Points, in no order, along strands that fork and pass close to each other.
In the rows, zero is written as 100.
Two points are linked if the straight distance between their rows is under 101. Some points are linked to none.
z793: [101  73 103 119 111 132  86 152 119 134 101 107 117  95  87  95  61 106
  96 149 116  89  82 135 133 116 122  87  88  83]
z362: [104 100  92  60  77 117  99 104 128 133  65  77  92 149 118  90  71  80
 109  75 121 133 121  66  84 134  90  54  90  76]
z855: [124 122  85  96  94  62 110  96  89 103  82  95 101 110  68 136 109 105
 122 124 111  97 114  91 135  89  95 114  52 112]
z443: [ 87 140 112  68 105  73 101  71  80 113  71  54  97 155 106  70 111  86
  97  61 104 123 140  77 100 123  81 108  99 116]
z803: [ 52 113  99  87 111  83 117  52  59  96  59 133 114 114 103  94  93 117
 102  69  61 100 111  57  76 140  77 104 100 137]
z807: [ 99  88 102  66  93  73 103  84  90 100 113 118  93  58  84  62 131  99
  88  98  75  95 103 109 104 105  97 136 130 134]
z639: [ 95 129  69 104  85 105 137  61  82  47 103 108 129 121  91 110 128  64
  96 113  74  77 139 125  80  94  74 111 108 110]
z708: [ 46 100  99 109  90  91  94  80  69  95  69  89  96 100  78  89 137  70
  97  94 117  66 116  84  72 112 124  83 140 139]
z982: [102  51 102  99  82  80 143  70  95  83 108 112 120  92 138 118  97 100
  92 105  80  77 103 119 132  51 121  98  95  84]
z397: [ 58 106 101  49 108  93  81 106  72 115  57  79 100 125 107  29  95  96
  89  51  92 124 135  59  80 126 115  81 127 121]
z664: [128 130  86  95  70 136 108  98  77  96 108  89 121  70  95 106  64 111
  99 103  85 102  76 119 113  83 110 129  78  82]
z50: [108  74 129 129 134  84  56 141 139 136 139 106  96  83  71 113  90  87
  64 138 136  63  76 111 115 104 130  80  91 105]
z310: [119  46 114 115 116  83  76 137  89 114  87 172  86  89 132 130 118 124
  78 122  77  53  50 128 166  89 127 118 101 102]
z579: [ 60 110 124  65 123  96  97 102 106 114 138 137 115  91  91  81  87 103
 111 103 101 118 113 107  52 104  90 102 129  89]
z787: [ 87 138 104 104  64 118 103  98  71  87  43  90 128 118 105  68  93 114
  94  88  99 123  93  41  62 118  67  92  80 120]
z904: [123  83  85 101  86 133  93 113 118 114 104  77 141 105  94 103  44  78
  94 127  94 110  97 127 141 101 124  86  97  71]
z120: [113 103  76 161 118 121  94 143  97  89 112 105  91  44 127  99 118 132
  94 111  85  61  71 124  84  69  99  86 106  90]
z390: [109 141  93 105  95 103 128  88 104  72 120  83 123 126  95  94 126  56
 106 133 122  83 145 111  65  85  79  97 107 108]
z226: [135  66 121 101  65 104  76 113  90 133 100 109  94  81  83 123  62 110
  88 109 103 107  30 103 137 103 119 118  89  78]
z674: [ 86  77  93 114  90 100 139  79  86  60 102 101 116  77  99 109 121  71
 120  95  68  90 109  66  62  91  72  84  91 128]
z963: [144  85 113  75  83  38  94  54  65  88  92 117 113  85 120  67 147  95
  62  71  55  91 114  83 116 104  87  92 114 135]
z156: [ 88 137 122 114 104 111  59 138 132 146 133 102 106  77  81  50 120  86
  39 116 103  65 123 155  68 104 102  88 113  73]
z945: [163  71 107  49  86  72  90 124 110 144  77 132  89 115 107 127 106  75
  88 132  84  92  76 115 146  98  87 128  88 100]
z643: [133 143  97 122  73 153 120  88  94  73 117  80 136  88  82 115  90  80
  94 121 132  73 100 101  46  93  86  88  67  78]
z218: [119  88 123  86  70 122  90 124  74 133  47 109  64 129  95 110 117 100
  96 114  82  95  64  69 129 116 102 120 107 122]
z930: [121 114 103 155 124 122  70 137 121  96 142 111 111  55  94  86 103 104
  83 138 100  69  85 143  66  83  97  93 104  71]
z848: [118  71 103  73 108 103  74 138 132 157 113 123 105 109  83 106  63  83
  62  90  77  77 101 126  97 137  88  88 104  57]
z635: [102  91  84  87  73 116 107 131 122 126  90  89  99 110  77  93  88 101
  94  99  98  99 114 112  79 135  99 105  93  87]
z165: [ 87 127  90  91  57  87 122  73 113  93 110  97 126 125 105  96  74 122
 141  94 135 152 104 101 108  89  90 108 115  94]
z11: [ 68 142  43  96 101 132 106  76  95  71  82 106 123 118  87  96  81 111
 148 104 126 140 111  79  70 111  67  84  92  95]
z381: [ 46 119  96  87  97 110 103 127  81  91  57 110 108  87 106  54  92  95
  95 109 131 123  98  70  67 100 123  98 130 140]
z113: [124  78 150 133  93  89  86 102  91  90 122 103  92  82 114 114  95 104
  86 121 125  65  51 101 117  53 137  96  97  97]
z451: [108 125  82  89 131 120  77 140  98 102 116  65 100 114 124 114  71 111
 115 101 111 120 117 103 115  81  92  87  71  48]
z192: [109  73  81  77 136  63  88 106 105 117 106  93 103  99  91 124  73 102
  89 105  90  80 106 145 143 101 125 133  84  98]
z38: [ 86  96  84  68 106  55 109  45  70 104  77 114  99  82 101 128 122  97
 110  90  98  88 110  74 126  98 117  72 106 114]
z927: [ 83  99 128 106 118 110 123 145 118 135 125  81  61 105 101 106 107 123
 103 116 105  62 100 132  79  91 102 141  81 105]
z325: [128  69 107  71 103  47  97  67  82  76 116 133  97  64  95  75 152  71
  66  89  44  92 121  99  96  78 103 110 139 129]
z726: [ 66 122  88  99  94 119  85 123 104 119  85 152 106 109  63  91  77 131
  97 124 113  92  95 101  41 139  90  72 134  73]
z564: [154  89  77 109  92  72 109  61 130  61 120  79  97  83  82 102 111  76
  92  95  94 110 118 142 133  77  98 131  91  92]
z784: [ 78 116  62 168  85 120 120  85  82  72  76  97 109 113 130  80 100 158
 126  78 100 117  82  78  73 114  67  88  68 111]
z680: [ 92  76 115  78  69 124 112  98 112 100 119  81 129 100  82 114  75  56
 107 112  97 101 122 103 119 103 126  91 112  83]
z475: [126 139 108 130  84 116 119 100  94  58 132  80 142  93  98 108 105  69
  98 135 117  55 135 127  57  64 102 104  76  90]
z830: [115  92 128 159 109 100  89 103  84  41  99  91  97  89 100 131  96  91
  88  90  53  82 100  90  96  89  78  98  74 100]
z449: [135  60 105  76  89  75  85 111  92 126  64 100  63 120 121 136  96  90
 106 112  88 103  62  84 130  99  90 125 101 120]
z190: [105 116  81  70 122 114 103 149 135 128  72  62  91 141 128  77  79 113
 114  80 120 131 128  79  86 117  94  65  63  73]
z774: [ 99  99 124 103 131 103  85 135  99 116 120  76  50  95  96 137 117  99
 114 111 108  72  86 116 111  66 115 128  81 108]
z67: [129  88  50 132  94 127  96  76 117  85 112  87  88 106  80 126  91 105
 143 122 125 143  87  97 150 112 115  83  92  82]
z453: [162  92 110  90  70  60  90  66  82 101  65 112 106  72 110  90 110  75
  53  96  92  90  68 120 112  82 117 122 134 116]
z445: [112 118  85  91 104  35 122  51  90  75  79 119 107  83 108 108 131 108
 122 102  82 100 117  66 127  81  66 110  64 151]
z214: [ 55  74 114 139  97 116 117 120  87  99 150  83 102  69  92  91 123 130
  98  71  88  93 102 119 115  86 123 102  89  97]
z501: [ 81  70  84 113  78 101 125  79  95 105  65  60  99 117 102  84 109  82
  97  73 113 106 115  78 106 117 103  87 103 119]
z235: [ 88  99  97  95  97 144 128 123 120 150 106  97  66 112 129  80 119 112
  84 108 123  78  64 127  81 100 112  74 105  76]
z947: [ 81 118  70  87  77 154 118 113 111  95  94  51 105 162 110  81  94  70
 105  87 140 111 134 103  74 138  98  67 120  92]
z466: [ 84  64 106  70 110  68  71 131 106 127 104 119 103 101  68  53  93  93
  88  90  88 107 140  90  89 133 101  85 127 111]
z54: [116  73 108  61  90  92 111 130 133 150 120  86 116 110 110  74 104  62
  85 122 112  74 130 131  98 109 112  74 109  81]
z358: [ 95 137  63  91  74 122 125  66  86  75  88 118 110 101  71 103 107 101
 147 104  99 130 114 100  77  98  70 118  91 117]
z392: [ 42 120  82 101 111 115  84 155  87  79  61  87  96 109  92  65 133 106
 110  89 104 105 124  79  76 105 101  93 121 119]
z427: [ 77  73  97  54 105  50  85 119  91 126  72  99 129  79  61  40  72  93
 102  76 112 109 139  63  78 126 110  78 121 137]
z503: [132  46 129  86  62  59 107  96 130 130 143 107 118  98  64  80  94  69
  85 134 130  97  97 116 117 105 118 110 134 114]
z537: [100  87 106 125 108 105 106 110 102  80 121 116  94  79  91 136  70  98
 130 150 105  85  79 129  97  67 129 141 106 125]
z858: [ 87  84  99  72  22  99  95 108  64 109  83 106 112  80  61  78 118  92
 108  82  74  90 117  91 115 100 106 104 123 127]
z738: [ 72  87 107 110  58  79 113  90  89 120  59  90  84 142 110  96  85 119
 110  68  94 115  97  68 106 138  96  99 121 117]
z667: [ 67 105  91 123 132 102 123  54  84  67 115 115  80 104 148 112  99 123
  97  81  81 110  84 134 107  97  99 125 131  83]
z430: [162  60 136  78  87  71  93  89 102 126  97 126  80  76 101  93 104  77
  62 102  85  74  47 125 113  82 110 130 115 100]
z696: [122 111 100 100 126 115  90 114  92 101 121  92 104  95  75 146  74 125
 101 102  78  75  99 111 123  95 109 106  36  63]
z365: [125  80 174 129 100 106 108 114 113  89 143 130  83  93 132 133 100  89
  74 135  97  61  85 124 103  29 132  95 106  86]
z303: [ 92  91  78 155  84 118 126  52 107  63  76  74 113 131 137  92 107 115
 120  96 109 136  80  65  95 114  61  71  83 125]
z926: [ 98  90  87 133 107 110 102 125  67  68  98 125  98  49 122 114 117 112
  95  97  56  84  67 113 100  84 102 109  98 106]
z225: [103 121  93 116  84 107 105  71  89  82  82  80 106 131 108 140  69 100
 118  70  88 107 105  90  64 108  58 104  84  92]
z958: [140  85 152 101  69 100  83  84  89 102 112 107  85  83  87 116  94 106
  84  74  82 112  62  75 124  99 104 131  96  87]
z488: [125 120  76 125  95  86 135  72 108  93 125  65  93 113 118 103 121 125
 105  85 127 107  95 121 112  84 102 115  89  84]
z781: [114  96 131 120  94  76 111 117  92 113 110  80  83 106 147  80 136 138
  75  79 111 108  57 116 122  99 104 136  91 101]
z163: [ 62 121 116  85 107 115  99 104  63  97  85 116 102 106  69  51 139  88
  89 113 121  98  97  60  57 114 116  86 139 142]
z354: [ 73 126 161  87 118  73  95 116  72  92 112  91  95 108  89  91 110  81
  92  89  98  99 118  80  75 119  97  98 100 112]
z3: [ 85 103 101  64  54 110 108 101 115 114 104  71  96 159 102  84 103  73
  90  77 124  96 134  80  71 122  98  50 128  76]
z149: [ 80 134 122 139 143 111  94  79  96  55 135 125 101  89  76  98 111 109
 113 139 129 125  98  99  91 103 116 119 115 102]
z244: [ 72 120 110 101 126 132  72 122  95 121 138 111 101  98  68 123  73 131
 112 104  73  97 113 119 125 100 117 102  72  50]
z440: [117  93 126  92  30 127  97  91  72 102  64  97  96 114  77  92 116  80
  86 109  74 101  82  81 106 111 105 106 131 130]
z857: [105  92 106  96 132 102  77 106  95  97 102  74  99 119  90 149  68  82
  79 101  72  74 120 128 138 102 118 107  76  63]
z364: [139  73  75 112 122  72 112  78 131  40 106 105  82  82  96 109 122  91
 109 116  69 111 113 134 127  68 102 151  99 132]
z856: [ 83  53  80 115 108 105 140 101 112  98 106 112 125  79 115 116  79 113
 117 125  85  87 102 124 107  82  99  79  89  70]
z236: [ 93 124 115  79  96 102 113 120 112 113 108 103 111 139  64  59 119  76
  77 139 136  96 145 101  80 127 118  72 123 105]
z894: [144 108 110  98  89 126 108  40  97  61  86 118  78  78  93 139  98  63
  93 119  90  94  85 101  92  79 108 127 107 114]
z125: [130  89 112  78  75  93  75  99 128 134 115 136  67  77  91 122  98  91
  81 102 100  75  62 130  83  84 101 133 126  91]
z698: [111 122 105 125  58 158 100 102  86  94 117  87 111  80  89 130  81 108
  93 117  92  63  81 122  74  76  96 102  78  71]
z425: [ 77 149  88  81  96 101 105  57  52  68  76  96 117  87  80 101 122 111
 104  65  72 113 125  74 136  96 101 116  68 110]
z573: [119  71 102  97 167  78  88 112 128  98 143  91  89  85 125 127  72  73
 118 124 115 114  97  97 115  96 102  89  86  89]
z755: [ 86 123  95  79 131  97 101  86 100 110  84  66  98 101 140  82 101 113
 109  50 107 145  93  61 101  99  72  91  71  91]
z706: [112  59 118  70 119  72  71 103 142 136 150 126  90  78  65  93 125  62
  62  98 110  88 106 128 130 102 113  80 120  69]
z46: [ 62  83  97  51  92  67 104  85  80 119  93  97 121  78  87  58  92  82
 107  67  72 102 132  72  58 110  81 109 109 133]
z389: [126 136  82 110 129 108  85 107  95  73 126  78  84 101 119 137 104 111
 144 103  88 110 115 113 102  59  76 102  72  59]
z450: [ 73 112 133 103  98  98 109 108 131  87 140  70  96 126 104  92 103  77
  86  72 109  98 132  97  29 128  83  95 120  88]
z823: [ 66 107 101 113  73 102 102  88  88 108  17 101 100 143 126  67  91 141
  97  64  85 126  88  57  76 132  72  94 102 138]
z295: [ 82 104 141  89 117  91 100 150 128 141 117 105  64 143 113  87 100 128
 110 103  99  99 105 113  85 114 109 128  99 107]
z313: [ 59  99 134  80 134  84  89 113  76 119 123 106 128  77 117  90 111  77
  71 126 109  56 117 112 113  62 128  90 116  96]
z256: [118 109  64 120 133 125  84 115  99  93 118 107  73 112  69 127  96 143
 146 131 105 135  98 100 143 118 111 100  67  79]
z498: [ 71  92  78 120  95  84 124  69  93  99  72  83 110 101  79  83 116 110
  91  94 118  75  99 109  91 126 120  91 110 132]
z729: [ 46  93  73  37 100  97  89 132  84 129  45 122  75 108  86  45 109 131
 104  52  92 120 113  55  95 117 125  97 118 130]
z316: [ 90  99 121 105  98  79  87  86  81 103  97 103 116 106  63 119  81  93
  86  86 103  93 110  82 106 130 113  59 111  77]
z725: [ 91 118  59  80  84 132  89 101 111 102  74  87 104  97  74  72  79  88
 106  84  92 119 108 128  76 130  81 113 129 107]
z572: [136 114 122 134 139 111  62  94 117  77 151 103  96  70  81 116  81  78
  74 140 135 104  78 105 107 112 128  87 109  61]
z318: [ 89  52 107  98 111  85  83 151  96 143 106 174  91  85 114 107 117 128
  72 113  66  87  64 125 141 106 110 134 116  91]
z562: [ 46 138  52 109 100 134 119 106 106  76  58 118 125 128  97  59  89 140
 132  82 122 152 121  64  81 108  89 103  73 123]
z346: [ 61 103 116  35  87  99 107  82  89 117 133 126 137  92  82  78  79  86
 101  83  87  95 144  82  32 104  88  98 121 100]
z472: [ 81 126  95 110  88 170 101 122 121 137 133 119  95 109 103  82  91 114
  89 114 134  76  85 138  67  97 108  79 102  69]
z931: [ 90 109  84 104 111 140  90 100 102 117 103  44 114 100 117 105  80  83
  71  81 144  84 109 109  86 129 129  56  88  54]
z561: [ 95 109 106 120 139 121  96 112 109  94 115 113  83  97  80  89 110 129
 119 136 129 124  92 114 131 116 115 114  97  84]
z273: [109 101 116 140 103 111 126  96 103  71 142 134 104 102  92 135  58 150
 134 146 107  85  97 118  99  53 122 132  83  97]
z549: [126  70  58 133 142  99 112  93 114  56 115 100  80  92 120 132 113 116
 137 113  70 100 114 127 140  67  93 129  84 101]
z969: [105 139 107 102 108 126  54  91  99  98  82  70  95 104  73 120  61  81
 108  91 132 130  88  64  76 139 110  97  91 103]
z821: [ 72 108 109 128 113  94 118 127 106  88 125  71  87 126 118 104 130 111
  96  73  82  96 129 114  68 102  82  87 110  74]
z862: [114  55  79 125  96  56  71 132 113 130 112 103  96  75  88 103 125 100
  82  74 116  80  71 132 126  90 111  80 114  88]
z795: [ 85 111  63  88  95 118  84  57 106  80  67 102 112  91  94  97  63  95
 128  84 117 153  98  59  84 120  83  76 118 101]
z688: [ 72 126 101  62  93  92  93 109  77 114  60  72 115 173 109  59  90 106
  79  63 103 117 135  93 103 119 112  75 113  96]
z412: [ 95 130 111 100  89  92 106 132  86  96  90 133 121  86  98  93  83 122
 101 127  65  87 105 121  76  91  83 117  92  87]
z977: [ 99  97 113 110  43 121 114  63  75  67  88  74 124  79 132 112  83  90
 100  73  71 105  83  83  72  80  85 121 126 109]
z760: [101 105  70 103 117 155  93 173 130 116  96  82  87 122  96  74  89 113
 115  98 133 127 121  83  88 113 107  42  72  62]
z47: [115 134  77 134 108  92  93  47  98  80  58 100  78 107 144 130 127 117
 117  97  99 115  72  63 114  74  68 102  73 141]
z802: [ 90 105 119  83  80 129  84 108  85  85 119  68 128  84 114  91  95  42
  56  84  80  94 110 105  84 105  96  77 131  84]
z359: [109 125  82 108 106 138  89  71  92  73  83  57 109  83  99 114  75  77
 121  88 121 139  81  66  92 113  87  95  72 109]
z243: [ 69 141  86 116 119 175  81 113  95  90 134  86  94 135  91  96  77 113
 130  82 129 145 118 113 101 122 115  91 106  57]
z260: [104  73 115  86 128  81  82 162 126 168 110 156  91 107 125  95  97 122
  91 126 103  91  65 134 119  98  97 104 115  83]
z31: [ 98  54  89 100 100  70  84 147 125 127  87  84 102 120  84  88 112  91
  77  97 103  80 107  98  91 142 103  77 119 101]
z461: [106 131 108 124 119 109 120  61  84  43 137  88 116 119 121 129  97  87
 120 102 103 127 116  90  76  70  66 118  76  99]
z302: [ 69 124  92  71 113 111 114  83 110 102  67 103 105 125 125  65  78 137
 125  68 126 157  99  47  74 105  86  96  74 119]
z641: [ 78 122  94  87 102  87 106  46  74  95  91 117 100  90  75 129  94 124
 125 107 125 101  83  86 118 109 124 104  98 116]
z402: [116  93 114  78 122  78 101  85  94  50 116 128 104  75 103 104 138  68
  68 101  50  81 127 115  88  64  89  91 132  89]
z301: [109  77 125 140 117 100 150  94  93  66 117  97  97  87 120  88 129 116
  96 103  67 103  99  91 107 112 107  97  83  90]
z319: [115 105  92 168 112  88 103  74  87  53  77  67  94 103 118 143  84 104
 112  64  75 104  95  86  92  83  63 109  68 101]
z628: [130  67 136 137 123 108 128 118 110  75 156 111  93  92 140  97  94 132
  91 109  77 106  79 112 111  86  90  98  99  65]
z124: [141  86  96 128  93 116 115  51 108  51  88 120 104 115  77 150  72  69
 104 126  71  89 102 131 107  97  97 120 102 102]
z597: [ 76 120 124 108 114 102 105  98  88  92 134 108 104  93  73 116  89  99
 117 138 130  82 103 106  95  80 125 129 121 112]
z44: [104  72 106  82  88  78 104 113  93 130  86  93  80  75 107  62 137 111
  90  69  89  89  67  82  99 112  97 132 116 145]
z154: [117  64 101 101  63 114 117  81 101  74 114  85 113  99  96 138  91  73
 105  96  80  91 123 128 136  57 137  89 106  77]
z521: [ 87 131 122  76 139 102  77  94 102 101 105  77  86 101  98 123  96  80
 105 101 114 109 103  80  86 110 112  98 107  96]
z620: [137  73  91  93 119  89  80 103  75 108  89 145  87  74 106 133 127 105
  73 116  82  66  73 134 154  72 135  83  98  74]
z812: [109  99  91  63 133  79 105  76 106 100  71 120 102 112 108 120  90  75
 106 114  77 119 128  71 113 123  77  90 103 107]
z662: [ 71  94 102 135 107 126 142  79  87  66 165 157 107 106  89 128  83 156
 130 117  80  87 106 134 106  77 102 120  77  81]
z653: [ 85 165  72  96  85  73 105 108  85  85  46 100 137 106 105  87  94 128
 139  92 108 118 125  65  72  67  69 117  55 135]
z721: [ 77 102  92  76  64 116 114  89  79  88  79 128 111  91  59 101 106 104
 124 115  73 114 112  97 102 113  94 125 108 130]
z176: [ 99 100 142  68  83 135 116 150 107 147 109 111  77 118 120  78 108 118
  87 101 111 100  78  97  92 105 102 108  89  84]
z913: [ 92  87 121 143 101  78 141  70  82  63  97 104  96  95 103  91 152 104
 107  89  66  78 104  76  87 105  84  87  95 136]
z645: [102 126  88  59 132  95  96 143 107 112  93  51  97 116 118 104 106  75
 105  80 106 106 147  89 107 103  86  88  74  76]
z333: [ 72 109 137 116 105  68 100  94  78  83  87 109  95 101 114 112  93 103
  91 101  76  92 104  86  97 106 101 114 132 131]
z491: [103 130  46 166  93 113 125  53  83  54  83 103 103 107 149  99 127 138
 120  70  86 111  80 113  96 107  62  97  89  85]
z559: [124  64  85  91 136  89  98  81 132  92  97  94  88  89 114 132  77  74
 115  98  89 138  89  89 114 112  75  83 111  99]
z513: [157  85  97 112  88 123  80  96 119  88 112 107  94  72 115 131  76  90
 111 120  91 127  69 107 130  73  92 108 107  66]
z79: [ 73 159  75 106  80 131  90  64  70  82  42  87 108 117 112  84 109 123
 114  93 135 123  82  43  84  94  78 100  68 147]
z439: [120  60 103 111 124  61 116 108  95 129 106  92  88 107 150 102 110 140
  98  79 110  99  53 107 140  87  96 109  71  91]
z175: [136  56 127 155  79 102 109  91  90 104 135  99  93  83 122 117 119 108
  85 103 137  88  35 123 156  48 161 103 106  74]
z557: [124 119 104  82 113 102  86 120 115  98 134  86  61  99 105 157 121  89
 124  99  99  91 107 115 119  49  95 112  84  75]
z110: [ 70 128  61  61  97 139 104 103  96  87  68  69 101 129 111  75 111  74
 113  94 111 117 128 108  93 119  88  92 139 106]
z119: [ 47  90 111 103 149 118  61 147  91 132 122 113 107  76  89 104  75 114
  90  96 103 102  98 116 131 105 121  84  95  69]
z384: [130 130 117 123 103 113  54 131 136 127 147 118 116  75  83  85  94  79
  60 136 125  65  97 160  95  95 106  94 103  69]
z626: [111  83 110 117 125 111  47 178 100 141  94  92 113 102  81  92  93  79
  63 130 129  65  84 132 120 112 133  82  91 101]
z477: [102  59  90  69 108  69 107  85 102 136  67  92  69  82  90  53 126  99
  88  52  98 101 100  57  83 147  89 107  92 155]
z759: [ 72  98  56 119 101 105 133 107 106 103 105  64 102  97 119  75 133 135
 121  81 133 116 105 120 117  78 102 107  93 105]
z290: [ 69  86 119 105  90  59 116  56  68  89  82 101 103 125 120 102  97 114
  92  50  70  97 112  78  96 127  94 101 117 133]
z258: [120  86 133  96  82 116  85 148 162 113 127  67 128 116  92  65  77  66
  85 116 152 119 116  92  72 139 125  82 105  80]
z239: [141  99  92 112 110  67  96  87 118  76 115 100 110  72  76 114  77 114
  82 106  88  82 109 152 138  76 127 148  79  88]
z267: [ 94  98 131 118  53 131  86  83  80  95  97  77 111  83  99 113  75 114
  90  68  93 108  52  66  86 104  91 119  98  93]
z157: [ 61  91  97  49 124  96 110  61  85  98  70 123 102 124 109  78  75  90
 107  81  78 132 117  59  84 133  73  79 115 114]
z345: [ 62 141  65 117  74 110  70  88  85  86  30  76 121 101 104 109  73  98
 135 102 126 118 100  42  87  95  82  90  94 152]
z754: [106  96  92  99 100 102  70 132 138 138 133  86 112  98  69  95  60 106
  79  90 115  78 106 134  74 139  96  96  92  62]
z130: [ 92  71  78  99  91  83 102  91 124 105  72  99  95  87  91  48 124 110
 111  65  96 143  96  29  85 135  72  88  93 160]
z905: [ 91  89 116 120 155  95  70  97 131  91 164  95 107  65 101 112  71  80
 109 125 147 112  78  99  86  97 127  85 106  84]
z404: [ 83  79  51 118 106  89 109 147  99 119  85  68  96  86  92  71 153 131
 106  92 128  80  96 127 128 108 123  95 101 111]
z499: [104 118 144 114  86 121  88 142 134  99 152  56 105 115 108  74  92  69
  68  87 118  98 122 106  68 134 114 109 125  88]
z669: [108  86 102 109 123  94  82  99  99  78 121 113  94  57 110 117 103  90
  85  99  70  87  98 117  97  75 105  99 128  83]
z853: [ 63 136  85  69  98 114  95 112  90 124  86 122  57 100  46  86 131 132
 126  74 105 112 102  66  90 118  95 107 102 107]
z516: [109 103 105  81  72 138  68 126  99 129 104 119 106  62  83 117  58 102
 108 120 103 106  70 113 105  85 119 112  98  85]
z233: [130  52 116  76 104  85  93 119 110 124  87 140 102  95  98 116  69  91
  75 117  53  71  91 128  98 119  97 100 118  96]
z136: [ 98 141 103 109  95 115  77 106  72  93  64 100  99 107  81 132  59 116
 110  87  97  96  97  73  59 121  89 114  89  94]
z600: [ 59  97  71 115 110 126 107 154 101 109  82 100  90 115  95  51 141 131
 102 107 110  88 121 113  94 115 116  87 107  99]
z866: [105 140  97 121 108  64  99  44  89  92  44 116 102 101 116 105 123 121
 119  94  89 117  99  32  96  87  52  94  60 147]
z587: [ 60 118  87 127 103 162  65 149 125  99 118  93  88 109  77  96  87 102
 112  97 124 111 119 106  78 122 109  62 102  63]
z768: [121  84 106  52 113  63  75 143 128 154 108 143 102  95 128  83 118  88
  73 132 106  73  85 143 105  75  93  82 134  95]
z428: [149 116 109  84  63  39 104  52  75  66  79 116 122  85 104  80 117  73
  66 103  90  86 101 101  93  70  92 103 125 130]
z621: [ 95 120  85 157 108  92 100  68  96  68  73  66 105 132 132 126  80 112
 132  99  95 132  81  65 105 104  72 118  61 140]
z99: [101  89  46 133  96 142 117  87 106 104 108  64  78  90  83 129  91 106
 154 109 143 106  84  93 111  93 115  95  76 103]
z473: [108 126  93 126 126  90 111  97  70  72 106  96 110 108  76 149 100 112
 117 114  83  64 119 105 116  87 100 106  39  99]
z990: [120 110 150 134 108 111 108 112 102  79 148 107 101 111 127 113 108 106
  76 116 103  98  94 129 111  52 110  90 122  47]
z460: [150 128 129  58  87  70 101  77  87 100  81 126  79 131  96 112 108  62
  97 129  91  95  97  91 112  98  96 108 119 117]
z484: [ 49  91 125  89 139  95  77 133 118 118 117 133 117  90 108 102  63 112
  95 119 105  92 103 110  82 103 102  96 108  84]
z835: [ 65  95 110 113 123  97 120  88 112  97 147 103  84 110 124 111 117 130
 105  69  75  89 112 151  95  92  94 109 121  65]
z571: [ 70 142 113  80 117  96 104  76  82  94  70  72  88 126 134  79 135 110
  97  65 107 141 109  69 124 107  83 108  83 128]
z311: [ 97  77  92 106 117  70 126  84  94 102 103  93  85  89 157 104 127 141
 112  65 107 131  81  73 157  89 105 103  66 108]
z817: [ 72 100  62  87  95  99  98  56 118 111  44 121  74  81 101  66 145 125
 112  81 101 124  97  47  91 131  79  94 105 156]
z834: [135 133  96  80 101 112  81  65  85  77  64 118  97  96 103 122  90  77
 100 137 108 111  86  96  99  95  87 114 114 111]
z141: [112  99 120  98  63  94 101 101  87  80  93  72 119  88 135  99  91  74
  84  71  63 101  94  81  65 105  66  81 128  90]
z266: [140  55  59 147  86 118 130 104 116  71  98  76  77 107 111 127 114  95
 136 116  84 101  90 119 148  78  97  99  82 104]
z308: [133  84 126  82  90  97  80 167 161 157 138  92 127 117 104  57  72  70
  71 136 136  99 118 130 105 126 103  71 102  84]
z941: [154  99 121  63  96  84  96  97 106 106  96 111  95 100  79  96 117  76
  91 136  73  96 112 120 129  87 106 136  90 105]
z486: [117  45  79 132  68 102 124  86 123  96 117  55  82  95  98 124  90  91
 140  95 112 107  82 103 119  79 102 105  84 107]
z654: [ 75 116 114  69  84 102  98  82  85 139 101 126  67  92  61 128 103 136
 123  75 117 107  89  74 126 101 112 110  82 102]
z792: [ 80 112  89  96 112 124 118  92  88  89 106  60 130 105 118  90  86  73
  71  72  98  88 121  92  58 119 100  52 104  74]
z289: [144 104 106 117  73  72 121  80 120  92 102  77  81 110 122  83 124 111
  97  74 108 128  71 120 119  87  82 143 102 109]
z876: [139 104  78  72 109  33 129  77 112 112  84 122  79  98  82 121 133 112
 120 111  88  85 113  96 134  81  92 108  74 124]
z576: [116  50 135  92 104  69  87 119 142 154 135 112 102 101  67 106  86  62
  80 145 147  73  74 100 100 107 126  79 108 118]
z624: [ 77 109  76  45 111  96 115  87 103 130  60 142  71 106  87  60 125 130
 115  88 105 120  97  59 101 124  98 111 113 123]
z161: [ 73  69  86  97 103 103 136  92  98 102 104 122  98  75 102 115 105  93
 124 102  93  85 110  89  79  99  97  64 103 108]
z978: [137  61 104  88  70  66 116  84 135  98 126  81 102 107  99  85 110  67
  94 109 109 112 121 136 126  81 114 140 129 117]
z322: [111 111  89  70 110  73  92  73  68  96  94 150  82  71  90 136 137 109
  92 102  83  74  99 101 130  71 117  77 109  73]
z144: [ 91  73  98  51 114  78  95 128 144 176 130 113 111  96 105  68 111  70
  57 138 122  58 108 167 103  82 103  92 122  88]
z673: [126 102  76 122  77  74 118  30  81  41  84 114 123 118  97 128  94  79
 100 107  63  92 126 110  95  88  76 120 105 126]

A fork is a point with three links. Follow the links from the first point to the second and name the forks in between, in order.
z549; z460 => z564, z696, z621, z319, z969, z11
z905; z635 => z290, z969, z319, z621, z696
z303; z124 => z621, z319, z969, z11
z848; z273 => z635, z696, z564

Follow the links from the first point to the second, and from the first to the third. Name the last point that the two ways share.
z460; z857; z308 => z11
z654; z894; z905 => z11
z817; z784; z876 => z621
z192; z31; z521 => z696
z645; z848; z239 => z635
z708; z67; z626 => z564
z549; z858; z154 => z564
z239; z3; z905 => z696

A fork is a point with three links, a tip a point with one. Leave the first point through the second and follow the links. Name the first fork or tip that comes.
z364; z549 => z662
z381; z392 => z311
z759; z404 => z738
z620; z310 => z667
z664; z698 => z11
z990; z628 => z564
z858; z440 => z931
